A landscape with many peaks, sampled at points; each row gives a point and its height.
A climber steps from a point to the highest of its 6 nearest points, and stops where none of them is higher. Distance is the straight distance between rows; heights are no part of it.
Pap: 2.349,-0.365,1.864,-1.572,0.739,2.661,-1.312,3.772,-1.993,-0.043,2.083,-4.237,-2.066,3.457,3.701,-2.810,1.529,2.497,1.450,-1.307,-0.092  (h 3.74)
Fatol: -3.036,-1.510,-0.553,1.325,0.272,5.847,-0.292,2.559,0.726,2.454,5.774,0.573,-3.909,2.571,1.827,1.078,2.585,-0.009,-1.748,0.114,-0.550  (h 1.85)
rar: 1.530,-1.623,-1.016,-1.180,-0.901,-2.372,1.026,2.109,-1.263,-1.587,-1.919,-2.981,3.119,-0.096,0.304,-3.321,1.100,1.000,2.515,0.893,-0.496  (h 3.75)
res: 4.509,0.730,-0.222,-3.369,-0.761,-1.927,2.180,1.062,0.604,-1.264,-0.752,-1.738,2.906,-0.321,-0.209,-0.162,-1.764,0.256,1.478,-3.228,0.723  (h 6.05)
Peg: -2.018,-0.691,-0.698,1.482,-0.038,-2.216,-0.687,0.967,-1.818,-0.092,-2.052,-0.136,0.698,1.125,-3.355,1.566,1.629,-1.180,-2.609,4.456,-4.915  (h 3.12)
kepu: 0.468,0.170,-0.153,-0.004,0.100,-0.109,0.723,-0.204,2.804,1.097,-1.334,1.212,1.654,-3.300,-0.239,0.348,-0.779,0.171,0.856,-0.447,1.328  (h 4.25)
filun: -3.170,1.354,1.471,2.015,-2.185,4.362,-1.406,1.553,0.577,1.461,3.339,-1.611,-3.115,0.138,3.856,-0.054,1.986,-0.088,-0.139,2.509,-0.671  (h 2.61)
laven: -1.840,-5.121,-2.187,-1.103,0.676,4.782,1.889,1.809,0.983,-0.395,5.488,1.031,-0.314,1.770,2.460,-0.049,3.139,0.779,0.193,-1.135,1.462  (h 1.89)
Dasub: 2.007,-0.765,0.012,-1.287,0.974,-2.416,-0.825,2.503,-3.725,0.611,-2.889,-2.793,0.286,3.913,-1.903,-1.551,1.444,0.768,-0.330,4.141,-6.781  (h 3.02)
pefe: 1.849,-0.927,-2.351,-2.533,-0.274,-0.488,0.164,-0.760,0.456,0.300,0.078,0.975,3.974,-4.707,1.254,-0.596,-0.390,1.473,3.693,0.091,0.737  (h 5.47)
bab: -3.276,2.491,-0.585,4.052,-2.918,-1.439,1.156,-0.523,-0.283,-1.317,-0.667,-1.692,-2.240,1.033,-1.429,0.898,1.047,-2.657,-3.882,3.732,-2.370  (h 5.40)
giva: -0.144,-0.129,1.373,1.895,-1.676,-0.229,-0.412,1.623,-2.252,-0.805,-1.154,-2.324,1.004,2.669,0.366,-3.844,2.709,0.527,0.583,3.277,-1.508  (h 3.40)
Liv: -1.343,2.173,0.803,1.978,2.447,0.658,-0.763,-3.464,1.562,1.591,-1.327,3.852,-1.198,-1.633,-1.485,1.094,-2.246,-0.388,-0.151,-1.896,1.632  (h 5.08)
musol: -3.694,1.309,-0.348,2.567,-1.114,4.504,-0.966,0.127,2.785,2.570,1.954,1.802,-2.191,-1.414,1.259,2.760,-0.775,-1.400,-0.974,2.479,0.181  (h 3.06)
bimi: -5.993,0.795,0.472,3.732,-3.863,5.515,-3.240,-0.459,0.372,0.128,0.824,-1.874,-0.397,-0.001,3.520,0.318,1.362,1.171,1.179,6.011,0.655  (h 3.09)
rup: -3.706,1.541,0.688,3.421,-1.084,1.652,-1.431,-3.450,2.805,1.528,-1.080,2.648,-0.836,-3.035,-0.364,2.667,-0.758,-0.646,-1.883,2.287,1.992  (h 3.04)
Zosap: -2.363,1.453,0.489,2.272,-1.460,1.063,-0.497,-1.348,2.397,1.154,-2.052,2.066,1.278,-3.049,-0.684,1.327,0.114,0.557,-0.752,2.533,0.988  (h 3.65)
vuve: -3.270,0.646,1.102,3.261,-3.159,1.017,-0.836,0.896,-0.825,0.273,-0.873,-1.848,-0.430,0.303,1.555,-1.602,2.206,0.355,-0.636,5.205,-0.940  (h 4.01)
bopup: 3.812,0.573,-1.601,-4.460,-0.782,-0.493,1.404,2.116,0.411,-0.886,2.180,-0.458,1.768,-1.031,0.300,0.749,-2.475,0.799,2.636,-3.810,0.037  (h 7.02)
tido: 3.881,-0.130,-1.181,-3.616,-1.400,-1.079,1.053,2.401,-0.381,-0.483,0.126,-2.464,3.044,-1.464,1.101,-1.939,-1.094,0.667,3.069,-2.603,0.364  (h 5.75)
doso: 1.777,-1.553,-1.729,-3.467,0.548,2.152,1.601,2.464,1.062,0.936,3.569,-0.329,0.562,-0.152,1.970,0.077,-0.675,0.332,3.224,-1.794,0.432  (h 5.13)
Safu: 4.823,-1.113,0.068,-2.922,-1.093,0.959,-1.502,3.876,-3.406,-1.902,2.602,-5.000,0.098,1.669,2.162,-3.459,0.525,2.532,3.959,-1.271,1.424  (h 3.03)
Zozel: 3.163,1.054,1.261,-2.686,-0.050,-0.880,1.812,3.854,1.218,-0.233,0.682,-2.919,-1.250,2.740,0.724,0.172,-1.358,0.014,-1.133,-4.203,0.587  (h 5.48)
mem: -2.936,-1.946,0.080,-0.159,2.752,3.177,0.044,-3.531,3.112,1.516,1.954,6.425,-1.032,-1.401,-0.131,1.984,-2.538,-1.059,1.560,-1.074,2.653  (h 5.02)
kani: 2.934,1.286,0.732,-1.127,0.707,-4.508,1.552,2.033,0.124,-1.518,-1.493,-2.791,-0.388,5.599,-2.667,-0.454,-0.497,-1.918,-2.256,-0.909,-4.502  (h 5.21)
Zazet: -0.566,1.094,0.504,0.830,0.114,-0.774,-0.231,-2.500,1.836,1.298,-2.511,2.135,1.325,-2.560,-1.004,0.443,-0.425,-0.370,-0.756,0.601,1.763  (h 3.67)
kudet: -0.647,3.148,0.598,2.930,-0.054,-2.875,0.731,1.057,-0.300,-0.536,-0.128,-1.709,-3.099,2.552,-1.356,-1.127,1.298,-3.175,-3.998,0.580,-2.001  (h 5.07)
memib: 1.329,-1.872,-2.031,-1.461,-1.820,2.022,-1.685,1.083,-2.158,0.428,1.294,-0.876,2.247,-3.773,2.118,-4.093,1.483,1.787,5.749,3.594,1.621  (h 3.28)
nozo: -1.123,-1.460,-1.192,-1.421,-1.216,1.175,-0.126,-1.968,2.069,1.501,-0.416,2.308,3.082,-6.109,1.280,0.853,-0.298,1.904,3.185,3.072,1.768  (h 4.33)
pim: 2.297,-0.724,1.162,-0.251,-1.901,0.488,-1.871,1.755,-3.593,-1.467,-0.114,-2.739,0.980,1.127,1.452,-4.910,2.449,1.505,3.475,3.124,0.630  (h 3.14)
gufek: 3.857,0.350,2.789,-2.214,-0.229,0.807,-1.823,3.587,-3.497,-2.139,1.847,-5.110,-1.923,4.685,2.430,-3.408,1.978,3.570,1.207,-2.012,0.119  (h 4.19)
Sape: -4.271,-1.273,-0.013,1.650,0.628,-2.132,-1.897,-5.040,-0.132,0.356,-3.512,3.462,1.001,-3.630,-1.243,3.055,-0.225,1.894,-2.720,2.193,2.046  (h 3.79)
sifom: 1.023,2.837,1.277,0.949,1.869,-1.100,-0.033,-1.852,0.690,0.408,-1.635,0.915,-0.732,1.385,-1.477,0.800,-2.620,-2.336,-1.393,-4.284,0.814  (h 6.04)
zuno: 2.659,2.361,1.726,-0.566,2.372,-2.820,0.154,-1.775,0.658,-0.882,-3.134,1.157,-0.285,2.898,-2.269,-0.078,-3.025,-1.333,-1.644,-4.883,0.697  (h 6.70)
Gizi: 2.037,2.287,2.057,0.379,1.451,-1.817,0.593,1.423,2.004,0.225,-1.013,-1.847,-0.818,2.712,-1.509,-0.260,-0.834,-1.551,-2.517,-3.703,-0.318  (h 6.09)
veson: -1.927,3.771,1.180,3.342,-0.962,1.125,-0.150,2.020,0.952,1.592,3.032,-1.134,-4.749,0.527,1.940,1.242,0.853,-1.498,-3.718,0.751,-0.802  (h 3.41)
fazi: -0.067,0.375,0.140,-0.072,2.377,2.274,0.158,-0.718,2.650,2.313,1.576,3.194,-0.869,-0.701,-0.568,1.270,-2.766,-0.643,1.037,-1.979,1.532  (h 4.43)
gar: -1.144,-1.870,0.010,0.720,2.566,-3.452,-0.836,-2.776,-1.574,0.123,-4.089,3.144,0.841,-0.418,-3.630,2.093,0.251,-0.228,-2.463,0.913,-1.850  (h 3.54)
Dorom: -1.299,2.363,0.065,2.246,-0.979,0.572,-0.506,-0.329,2.472,1.749,-1.058,1.451,-0.365,-1.558,-0.315,1.384,-0.161,-0.053,-1.520,1.405,0.729  (h 7.25)
netev: -1.145,-1.597,0.056,1.049,-1.638,-1.395,-0.496,1.291,-1.462,-0.677,-3.194,-1.307,1.934,0.925,-0.924,-1.565,2.491,0.472,-0.466,3.942,-2.795  (h 3.93)
Beto: 3.569,1.247,0.584,-2.173,1.504,-3.293,1.013,-2.067,-0.359,-1.198,-2.729,1.148,1.838,0.171,-1.913,-0.296,-2.379,-0.992,-0.574,-3.693,1.591  (h 6.06)
ligog: 4.478,0.357,-0.308,-4.946,-0.875,-3.906,2.035,-3.685,-1.856,-1.367,-0.977,1.128,3.672,-3.300,-1.658,1.008,-3.441,1.215,2.251,-3.902,1.585  (h 5.63)
zere: -0.060,2.821,1.286,2.712,0.899,0.247,-0.412,0.043,1.961,0.990,-0.341,1.359,-1.918,0.347,-0.809,0.908,-1.481,-1.672,-2.630,-2.266,0.671  (h 5.12)
zutot: 0.448,-3.127,-1.221,-2.043,1.860,3.670,2.042,1.959,2.240,0.108,4.928,0.289,-1.378,1.628,1.338,0.560,0.636,0.975,0.348,-2.437,0.008  (h 3.37)
mudal: -0.613,1.512,3.300,2.139,-0.979,-0.481,-1.516,2.683,-2.959,-0.701,1.517,-4.110,-3.072,4.650,1.344,-3.649,3.304,1.001,-0.824,0.604,-1.921  (h 3.26)
Rabu: 0.006,-0.162,-1.069,-0.825,1.221,1.354,-0.025,-1.755,3.276,1.710,0.538,3.300,1.211,-3.926,0.536,1.159,-1.160,0.789,3.025,0.414,1.061  (h 4.86)
lor: -3.045,-1.834,-0.616,2.099,-1.803,-0.236,0.172,-0.293,0.851,0.139,-2.958,-0.232,2.180,-2.419,0.946,0.521,2.559,0.452,-0.807,4.345,0.153  (h 7.38)
detub: 3.000,1.498,1.585,-2.389,2.160,-0.076,0.045,-2.221,1.195,0.054,-0.105,1.974,0.099,-0.385,-0.368,0.854,-4.005,-0.212,1.316,-4.408,2.422  (h 6.31)
tob: 3.324,0.328,-0.250,-5.367,0.767,-0.409,0.976,-4.069,-2.051,-0.536,-0.185,3.143,0.065,-1.490,-0.622,1.777,-5.403,-0.217,2.643,-5.509,2.222  (h 6.81)
tuke: 2.012,1.609,0.839,-0.373,1.316,-0.683,0.389,-0.826,1.587,0.929,-0.969,1.290,0.068,-1.051,-0.354,0.517,-1.595,-0.515,-0.226,-2.460,1.066  (h 5.53)
Bub: -0.306,0.132,0.507,1.176,-0.725,1.735,-0.255,1.078,1.542,1.975,-0.389,0.317,0.317,-1.200,1.315,-1.082,0.606,-0.235,0.665,1.087,0.614  (h 2.84)
pup: 2.786,0.128,1.954,-0.090,0.209,-1.343,-1.315,2.046,-4.783,-2.875,-0.307,-4.125,-0.354,6.656,-1.464,-4.696,3.037,2.012,2.564,3.313,-2.032  (h 3.07)
Bele: -2.891,-0.719,-0.740,0.468,-1.098,3.596,0.264,-0.437,4.476,1.607,-0.012,2.507,0.151,-3.556,1.288,1.610,0.142,0.640,2.656,3.086,1.637  (h 2.12)
los: -3.418,3.979,-0.887,4.352,-0.282,-1.465,-0.498,-2.054,-0.048,-2.033,-1.565,0.779,-3.036,-0.335,-2.582,1.385,0.245,-3.541,-5.554,1.462,-0.761  (h 7.44)
lekoz: 4.107,0.525,-0.264,-3.162,1.982,-4.393,1.557,-0.259,-0.514,-2.009,-4.215,-0.834,0.152,5.335,-5.093,1.030,-2.416,-1.312,-1.578,-3.086,-2.937  (h 4.78)
vama: -1.524,-1.069,0.784,-0.137,1.813,0.326,-0.570,-5.901,0.555,1.824,-2.366,4.944,-0.544,-3.864,-0.074,1.221,-3.029,0.931,1.788,-0.909,2.184  (h 5.64)
satu: 0.039,-5.243,-4.261,-3.118,0.759,4.217,3.711,2.148,-0.647,-1.874,6.410,-0.631,0.791,0.281,1.679,-0.843,1.931,0.723,2.061,-3.907,2.251  (h 0.50)
fek: 3.131,-2.456,-3.146,-4.106,-2.541,1.353,-0.278,3.187,-1.721,-0.515,4.209,-2.177,2.969,-1.356,0.686,-1.398,-0.995,1.798,5.341,-3.211,0.609  (h 4.42)
tenip: -1.326,-0.485,0.146,0.341,-0.037,-0.008,0.276,-2.478,2.225,1.200,-1.995,2.484,2.402,-4.891,-0.409,1.552,-0.013,1.682,0.287,3.214,2.263  (h 5.00)
tal: -4.001,-3.132,-0.884,0.652,0.038,4.682,0.703,0.417,4.405,0.833,3.602,4.439,-0.452,-2.075,0.555,1.628,0.178,-0.408,1.186,1.458,1.905  (h 3.00)
Nef: -1.651,-2.893,-2.777,-1.130,-1.368,4.157,-1.216,1.274,0.286,0.608,3.476,0.787,1.040,-3.430,2.781,-1.753,1.204,0.827,5.662,3.323,1.230  (h 3.60)
luba: -0.461,-0.036,0.505,1.851,-0.688,-2.188,-0.345,1.636,-2.059,-1.149,-1.669,-2.564,-0.969,4.807,-0.787,-2.484,2.095,-0.406,-1.052,3.398,-4.001  (h 3.81)
vaki: 3.518,0.660,4.726,-0.675,0.290,-0.447,-0.313,3.886,-3.073,-2.629,1.151,-6.254,-3.384,5.919,1.756,-3.311,2.132,2.287,0.155,-2.407,-1.721  (h 4.24)
Tepa: 0.582,1.188,1.030,0.830,1.597,-2.939,-0.009,-2.571,-0.110,-0.324,-3.536,1.442,0.519,0.459,-2.517,0.534,-1.294,-1.843,-1.572,-0.957,0.537  (h 4.38)
votid: -1.882,-0.927,-0.635,0.402,3.481,3.282,0.219,-1.168,3.110,1.667,2.661,4.394,-2.070,0.870,-0.686,2.239,-1.124,-1.274,-0.721,-1.871,2.371  (h 4.59)
Deve: -0.780,4.826,0.836,3.508,1.922,-1.764,-0.972,-0.749,1.407,0.315,-0.304,0.066,-3.483,1.581,-1.432,-0.232,-1.463,-3.179,-4.012,-3.134,0.238  (h 4.93)
Pipa: 1.580,-1.653,0.003,-2.072,1.227,-3.683,1.479,-0.706,-0.543,-1.493,-3.319,1.173,3.680,0.253,-2.614,0.281,0.919,-0.032,-0.975,0.733,-1.899  (h 4.60)
taku: 0.229,3.250,-0.215,2.641,1.880,-3.778,0.210,-1.022,-0.117,-1.146,-1.106,0.033,-2.697,3.678,-3.422,0.066,-0.261,-3.606,-4.331,-2.179,-2.287  (h 5.01)
das: -4.283,2.825,1.806,4.088,-4.086,1.124,-1.677,0.517,-3.334,-2.315,0.465,-1.760,-1.680,2.189,1.869,-1.570,3.250,1.135,-0.873,5.730,-0.518  (h 3.55)
Nopi: -0.768,-0.114,-0.075,-0.022,1.564,3.294,-0.057,1.830,2.979,1.767,3.577,1.112,-1.412,0.455,1.204,0.927,-0.203,-0.714,-0.319,-1.052,0.143  (h 3.31)
bidit: 0.530,0.221,1.943,0.986,-1.247,-0.411,-1.194,2.071,-3.766,-2.069,-0.881,-3.401,-0.378,4.738,0.783,-5.184,2.808,1.153,2.264,2.802,-1.407  (h 3.39)
kega: -3.261,5.960,-1.094,4.365,0.351,-0.631,-0.432,-1.389,0.763,-0.839,0.988,0.452,-6.798,-0.150,0.032,2.106,-1.142,-3.843,-5.155,0.606,0.412  (h 4.62)
reven: -3.843,-0.453,0.729,1.011,2.014,2.471,-1.315,-6.326,0.265,1.604,-0.585,5.910,-2.521,-1.350,0.190,1.222,-3.558,-0.904,1.349,-3.191,1.473  (h 5.41)
ralad: 3.195,-1.195,-0.137,-1.828,-1.341,-2.029,1.022,3.191,-3.027,-2.247,-1.731,-4.378,1.560,3.697,-0.325,-3.796,1.429,0.619,2.074,0.979,-2.395  (h 3.99)
Bikom: -3.443,6.214,-1.071,5.057,1.860,-1.543,-0.885,-2.313,-1.239,-2.205,-1.695,1.952,-5.758,0.091,-1.059,0.570,-2.083,-4.751,-5.035,-1.889,0.384  (h 3.47)
Tapop: -2.742,3.155,0.328,4.274,-0.814,-0.481,-0.810,-1.429,1.614,0.300,-0.875,1.191,-1.957,-1.870,-0.707,1.838,-0.564,-2.810,-3.496,1.758,0.594  (h 5.22)
sikub: 0.764,-1.689,-0.481,-0.727,1.632,2.395,1.180,2.050,2.494,1.258,2.366,1.020,0.074,-0.483,1.522,0.294,-0.301,-0.145,2.035,-0.672,0.652  (h 3.30)
numod: 0.815,-5.033,-3.664,-3.938,-1.494,3.791,0.862,2.563,-1.761,-1.108,5.970,-0.549,1.369,-0.093,0.832,-0.737,0.378,1.037,4.327,-2.274,0.870  (h 1.39)
lof: -2.138,1.506,0.674,1.759,-0.555,2.852,-1.022,0.167,3.119,2.663,2.314,0.600,-2.306,-0.173,0.533,1.503,0.242,-1.123,-0.905,1.125,-0.164  (h 3.61)
Fufe: 2.222,-0.193,-0.049,-0.417,-0.906,0.753,0.797,2.505,0.754,0.316,0.431,-2.002,1.205,-1.159,1.965,-1.775,0.007,0.026,2.664,0.000,0.308  (h 3.62)
kubed: 2.209,-3.726,-1.536,-2.867,0.712,-3.885,1.423,1.754,-2.128,-2.279,-2.179,-1.112,4.939,-0.180,-1.841,-1.077,1.201,0.581,1.979,2.142,-3.038  (h 4.32)
goge: -3.009,0.737,-0.897,2.109,2.285,3.859,-0.859,-0.386,2.580,2.020,2.830,3.879,-3.156,0.590,-0.359,2.527,-1.044,-2.202,-1.298,-0.865,1.590  (h 4.15)
zegam: 0.554,-1.767,0.236,-2.111,0.789,3.708,0.134,3.494,-0.727,0.832,3.762,-2.423,-1.842,2.008,3.583,-1.315,1.314,1.618,2.128,-0.653,-0.864  (h 3.19)
Sul: 0.903,-1.304,0.937,-0.272,2.514,-2.888,0.452,-4.759,-0.755,-0.125,-4.129,2.605,1.774,-1.644,-1.805,0.623,-1.282,-0.134,-0.032,-1.723,1.061  (h 5.93)
zovok: -1.521,1.661,-0.228,2.802,-0.528,-1.595,0.392,-1.368,-0.176,-0.208,-2.031,0.534,-0.656,0.964,-2.447,0.509,0.949,-2.118,-3.503,2.197,-1.681  (h 4.88)
vibut: -6.285,1.651,0.126,3.794,-4.662,1.900,-0.609,-0.517,-0.799,-1.467,-0.425,-3.061,-0.078,-0.663,1.439,0.994,2.442,-0.553,-2.993,6.383,-0.677  (h 3.50)
disab: 0.621,1.966,1.337,1.790,0.741,0.018,-0.784,1.696,1.792,1.708,1.543,-1.441,-1.413,1.423,0.565,-0.324,-0.425,-1.333,-2.009,-1.559,-0.701  (h 5.23)
telom: -1.189,2.612,2.260,2.610,-2.195,0.338,-0.324,2.288,-0.251,0.474,1.895,-2.564,-3.249,2.270,1.126,-1.107,1.611,-1.422,-2.844,0.632,-1.638  (h 4.20)
lav: -5.852,1.119,-0.091,3.274,-3.347,-0.261,-0.355,-0.862,0.792,-0.977,-1.768,-0.805,0.475,-2.030,-0.213,2.135,1.457,-1.213,-3.489,4.861,-0.660  (h 4.05)
pof: 0.396,-1.229,-2.367,-1.693,-0.526,1.137,-0.353,0.357,1.474,1.525,1.475,1.240,2.711,-5.195,1.731,-0.402,0.527,1.996,4.256,1.816,0.432  (h 4.94)
Roner: -2.357,-4.536,-1.872,0.152,0.725,5.145,1.903,1.019,2.668,-0.056,4.794,3.315,-0.457,-0.580,1.220,-0.135,1.275,0.077,1.338,-0.324,2.000  (h 1.73)
Kip: 0.927,-0.583,0.620,-0.071,0.797,-3.348,1.790,-0.020,-0.088,-0.905,-2.726,-0.029,2.074,2.273,-2.544,0.459,1.085,-1.148,-1.285,-0.297,-2.288  (h 3.58)
Puv: -4.049,2.203,0.095,2.533,0.680,1.732,-2.369,-5.356,1.489,1.960,-1.894,4.678,-1.829,-2.805,-0.363,2.611,-2.754,-0.840,-0.472,0.053,2.038  (h 4.34)
Rafe: 1.030,-1.384,0.060,-0.480,2.960,-3.746,-2.266,-0.541,-2.490,1.096,-3.270,1.842,0.749,0.125,-4.598,3.979,-1.005,-0.326,-2.286,2.447,-5.084  (h 1.83)
mulas: -3.062,1.633,1.026,2.303,0.425,-0.437,-1.113,-4.134,1.125,0.762,-2.648,3.326,-0.954,-2.091,-1.185,1.959,-1.095,-0.541,-1.678,0.351,2.075  (h 3.88)
guto: 3.754,-1.202,-1.742,-3.519,-2.342,1.938,-1.340,3.095,-3.923,-0.691,2.955,-4.101,2.244,-0.613,2.039,-2.299,-0.155,1.483,5.476,-1.518,1.140  (h 2.47)
Tiref: -3.805,-1.657,-1.096,1.536,0.577,4.614,-0.040,0.519,3.389,2.181,3.752,3.313,-1.911,0.506,1.187,1.820,0.909,-0.983,-0.942,0.968,1.189  (h 3.15)
ditov: -0.067,-0.144,0.740,0.382,0.398,2.360,-0.715,2.324,1.541,2.503,2.711,-0.868,-0.726,0.662,2.341,-0.496,0.580,0.389,0.771,-0.015,-0.168  (h 3.16)
gisi: 3.067,-3.106,-0.620,-4.505,1.176,-5.559,1.479,-1.658,-2.104,-2.640,-2.223,1.188,4.876,-2.440,-2.783,1.822,-0.689,1.856,1.028,-0.711,-0.922  (h 5.65)
kive: 2.642,-2.171,-2.378,-2.770,-0.914,-2.939,0.893,1.148,-2.959,-1.848,-1.373,-1.666,5.171,-1.912,-1.029,-1.760,1.037,2.088,3.154,0.316,-1.025  (h 4.00)
kifom: 0.543,-0.158,1.208,-0.153,2.338,-0.288,-0.658,-5.718,-0.315,1.321,-2.457,3.389,-0.502,-1.717,0.096,0.173,-3.639,-0.542,1.386,-3.001,2.797  (h 5.82)
dip: -3.296,3.518,-0.357,3.038,1.120,1.921,-1.911,-2.730,1.099,1.826,0.349,3.695,-3.937,-0.900,-0.300,1.723,-2.338,-1.828,-1.590,-2.508,1.484  (h 4.36)
vol: 4.033,-1.884,-1.120,-2.455,-1.261,-1.221,-0.671,2.435,-4.167,-3.603,-0.665,-3.347,2.684,1.727,-0.178,-4.794,1.758,1.199,4.027,1.421,0.023  (h 3.57)
molem: 0.226,0.613,0.337,1.033,-0.076,-1.960,0.978,0.300,1.406,0.971,-2.457,-0.109,1.875,0.221,-1.560,0.210,0.335,-0.489,-1.329,-0.165,-0.063  (h 3.38)
vir: -4.426,1.716,-1.521,3.857,-0.150,-1.949,-0.980,-2.916,-0.193,-0.979,-2.481,1.508,-0.879,-1.598,-2.580,2.778,0.351,-1.427,-4.496,2.352,-0.177  (h 5.24)
zezem: 3.408,-0.707,0.088,-3.019,0.882,-3.668,1.287,-4.245,-0.734,-1.038,-1.777,1.461,3.329,-2.926,-1.278,0.922,-1.643,1.582,1.145,-2.549,1.617  (h 6.15)
sol: 4.169,-1.035,-1.569,-4.572,-1.249,2.268,-0.861,4.441,-3.019,-0.713,4.289,-4.515,-1.272,2.103,2.676,-1.191,-0.080,1.945,3.138,-2.997,0.347  (h 3.59)
zaba: -0.778,0.578,1.649,1.182,0.167,2.579,-0.270,3.203,0.727,2.061,2.749,-2.329,-2.969,2.181,2.466,-0.349,0.812,0.384,-1.789,-0.603,-1.937  (h 3.73)
ris: 3.200,-0.736,-0.569,-3.841,-0.188,1.926,0.475,4.255,0.041,0.328,3.186,-2.628,-1.671,1.581,3.067,-0.716,0.124,1.700,1.492,-2.675,-0.506  (h 4.46)
sov: 0.954,-1.876,0.632,-1.313,2.171,-2.147,-0.131,-7.225,-0.939,1.527,-2.786,3.842,1.298,-5.146,-0.551,0.882,-2.366,1.635,1.465,-1.693,3.117  (h 6.37)
mog: 0.828,2.657,2.218,1.792,-0.113,0.090,0.195,2.910,0.398,0.791,1.566,-3.580,-2.951,2.931,1.278,-1.449,0.388,-0.978,-3.319,-1.764,-1.565  (h 4.61)
vamak: 3.245,-1.496,-1.846,-2.095,-1.937,0.662,-1.355,1.952,-3.024,-0.136,1.489,-2.946,2.499,-2.106,2.266,-3.433,0.054,1.598,4.897,0.529,1.544  (h 3.17)
biges: 4.043,0.457,1.941,-2.872,-1.216,-1.790,1.346,4.218,-0.690,-1.928,0.634,-4.926,-1.289,4.327,1.828,-1.580,0.138,0.558,0.422,-3.311,-1.315  (h 4.95)
tik: -4.490,-5.105,-1.717,1.424,0.457,5.742,3.769,0.668,1.972,0.525,4.417,2.194,-0.355,-0.512,2.862,0.260,4.017,-0.270,-2.098,0.589,4.381  (h 0.90)
noko: -2.160,4.185,0.761,4.542,-0.914,-0.537,-0.349,0.318,1.407,0.501,0.903,-0.661,-3.188,-0.086,-0.173,1.032,0.002,-2.833,-3.606,0.545,-0.421  (h 4.22)
Disu: 2.358,0.090,0.398,-2.374,0.386,1.486,0.683,3.098,0.688,0.895,2.416,-2.899,-1.200,2.529,2.775,-0.127,-0.280,1.060,-0.003,-3.012,-0.578  (h 4.84)
Pok: -4.762,-2.565,-0.881,2.126,-1.691,6.100,-0.469,1.234,2.239,1.365,5.015,1.506,-2.183,1.348,2.575,1.327,2.057,-0.659,-0.367,2.845,0.162  (h 2.48)
mas: 2.472,0.068,-0.358,-1.984,0.762,-1.098,1.083,-3.033,0.811,0.375,-0.673,2.503,2.910,-3.340,-0.415,0.756,-1.830,0.568,2.454,-1.820,1.578  (h 5.85)
Kinez: -0.158,-2.564,-0.216,-1.176,1.666,-3.702,-0.023,-4.781,-0.711,-0.104,-3.171,3.202,3.101,-4.293,-1.206,1.747,0.407,2.257,-0.358,1.652,2.189  (h 7.96)
Dap: 3.688,-0.981,-1.647,-3.119,-1.754,-2.597,1.928,2.278,-1.792,-2.285,-1.552,-3.133,3.381,0.786,0.040,-1.904,0.611,1.409,2.684,-0.772,-0.932  (h 4.56)
nubo: -0.788,-2.559,-0.277,0.943,-0.425,-1.273,0.888,0.632,-0.107,-0.399,-3.668,0.499,2.610,-1.102,-1.270,-0.295,2.780,0.142,-0.417,3.164,-0.701  (h 4.31)
tibak: 0.817,-3.600,0.186,-1.536,1.963,-4.436,0.969,-2.230,-0.853,-1.420,-2.943,1.979,3.911,-2.809,-2.382,1.348,0.440,1.390,0.325,1.894,-0.854  (h 6.56)
gep: -1.767,1.713,0.603,2.686,0.899,-2.300,-0.902,-3.719,-0.861,-0.316,-3.297,2.391,-0.698,-0.152,-2.509,1.326,-0.292,-2.178,-3.649,-0.486,0.451  (h 3.08)
piv: 1.917,-2.333,-1.487,-3.121,0.500,-5.062,0.876,-3.689,-1.655,-0.433,-2.010,2.266,5.368,-5.518,-1.295,1.018,-0.147,2.324,1.420,-0.556,1.250  (h 6.89)
dag: 0.215,-0.382,1.319,1.131,-0.982,-1.621,1.383,2.171,-0.424,-0.145,-1.276,-3.008,0.558,2.083,0.197,-2.950,1.793,-0.373,-0.435,0.978,-1.419  (h 3.72)
kogid: -3.674,-0.835,0.323,1.984,-2.730,4.741,-1.457,0.625,1.957,1.709,1.738,0.412,-0.186,-1.324,2.534,-0.147,0.264,0.716,0.632,3.825,0.126  (h 2.59)
zove: 3.731,-2.169,-2.807,-3.164,-3.214,-0.836,0.032,1.553,-3.009,-1.067,0.159,-3.639,4.933,-3.203,0.181,-2.284,-0.245,1.783,4.962,-0.705,0.239  (h 4.52)
Sok: 2.410,-0.952,-0.101,-2.110,2.538,-4.144,1.062,-0.046,-1.683,-1.104,-3.624,0.000,2.654,3.081,-3.709,1.496,-1.174,-0.517,-1.597,0.626,-3.991  (h 3.13)
Pog: -5.158,-0.458,-0.169,2.816,-0.492,-1.867,-1.985,-5.054,-0.243,-0.515,-3.319,2.617,0.549,-3.042,-1.763,4.535,0.173,0.150,-3.955,3.163,1.496  (h 3.70)
buti: -4.164,3.930,0.159,4.334,-2.428,1.818,0.094,-0.059,1.509,0.328,1.480,-0.952,-3.713,-1.050,1.323,1.608,0.300,-2.486,-4.222,3.106,-0.449  (h 4.07)
Gil: -1.134,-1.445,1.111,1.152,2.265,-2.933,-0.929,-4.247,-1.003,-0.103,-4.427,3.077,1.502,-2.162,-3.057,2.502,-0.144,0.295,-2.555,0.942,0.605  (h 5.39)
gogiz: 2.138,2.071,0.417,0.358,3.047,-4.204,0.599,-0.926,-0.997,-1.596,-2.236,0.015,-1.328,4.974,-4.738,0.665,-0.943,-2.575,-3.958,-1.954,-3.303  (h 5.17)
Sukot: 4.131,-0.296,0.044,-4.151,-0.885,0.608,-0.243,4.174,-1.202,-0.767,1.852,-3.773,-0.577,2.061,2.836,-0.735,-0.181,2.274,0.809,-3.901,-0.654  (h 4.70)
buko: 1.047,2.132,0.938,1.418,0.019,-3.672,1.040,0.711,-0.296,-0.947,-0.909,-1.928,-1.089,4.876,-3.026,-0.922,0.392,-2.477,-2.888,-0.538,-2.765  (h 5.55)
Ruze: 1.448,-0.284,2.265,-0.921,1.308,3.284,-0.926,3.991,-1.845,0.572,2.810,-4.385,-3.150,4.206,3.749,-1.406,2.197,3.017,0.227,-2.446,-1.495  (h 3.18)
gude: 1.993,-0.102,0.720,-0.597,0.082,-3.199,2.053,2.493,-0.693,-1.470,-1.911,-3.988,0.807,4.849,-1.102,-2.389,0.914,-0.075,-0.012,-0.076,-3.499  (h 4.67)
Guze: -3.832,-1.489,0.609,0.418,0.674,-0.817,-2.196,-7.556,0.481,1.812,-3.324,5.127,-0.178,-5.380,0.507,3.145,-1.998,3.441,-0.513,2.124,3.909  (h 3.80)
libil: 2.693,0.002,0.009,-2.200,0.397,1.085,0.645,3.068,1.512,0.319,1.889,-2.080,-0.260,0.821,1.805,-0.539,-1.060,-0.293,1.299,-2.526,-0.033  (h 5.56)
Gef: 4.747,0.478,-1.738,-6.255,-2.744,-0.484,1.345,0.580,-0.048,-0.642,3.174,0.643,2.078,-1.685,-1.112,1.835,-3.555,1.234,3.687,-5.591,0.831  (h 7.80)

Call two points neighbours if one is among the 6 nearest of the other. Go from one point of each pair to the other, from neighbour to neighbour, staying as high as possible. Name the lowest point that can't be avoided.
Kinez, zuno => zezem
zuno, los => zere
Gef, zuno => detub
los, Dorom => Tapop

For each start below, name the point where the climber stops.
zove => Gef
Fatol => zuno
tal => Kinez
satu => Gef
rar => Gef
Fufe => Gef
Puv => Kinez
tik => Kinez
telom => zuno
mudal => zuno
mulas => Kinez
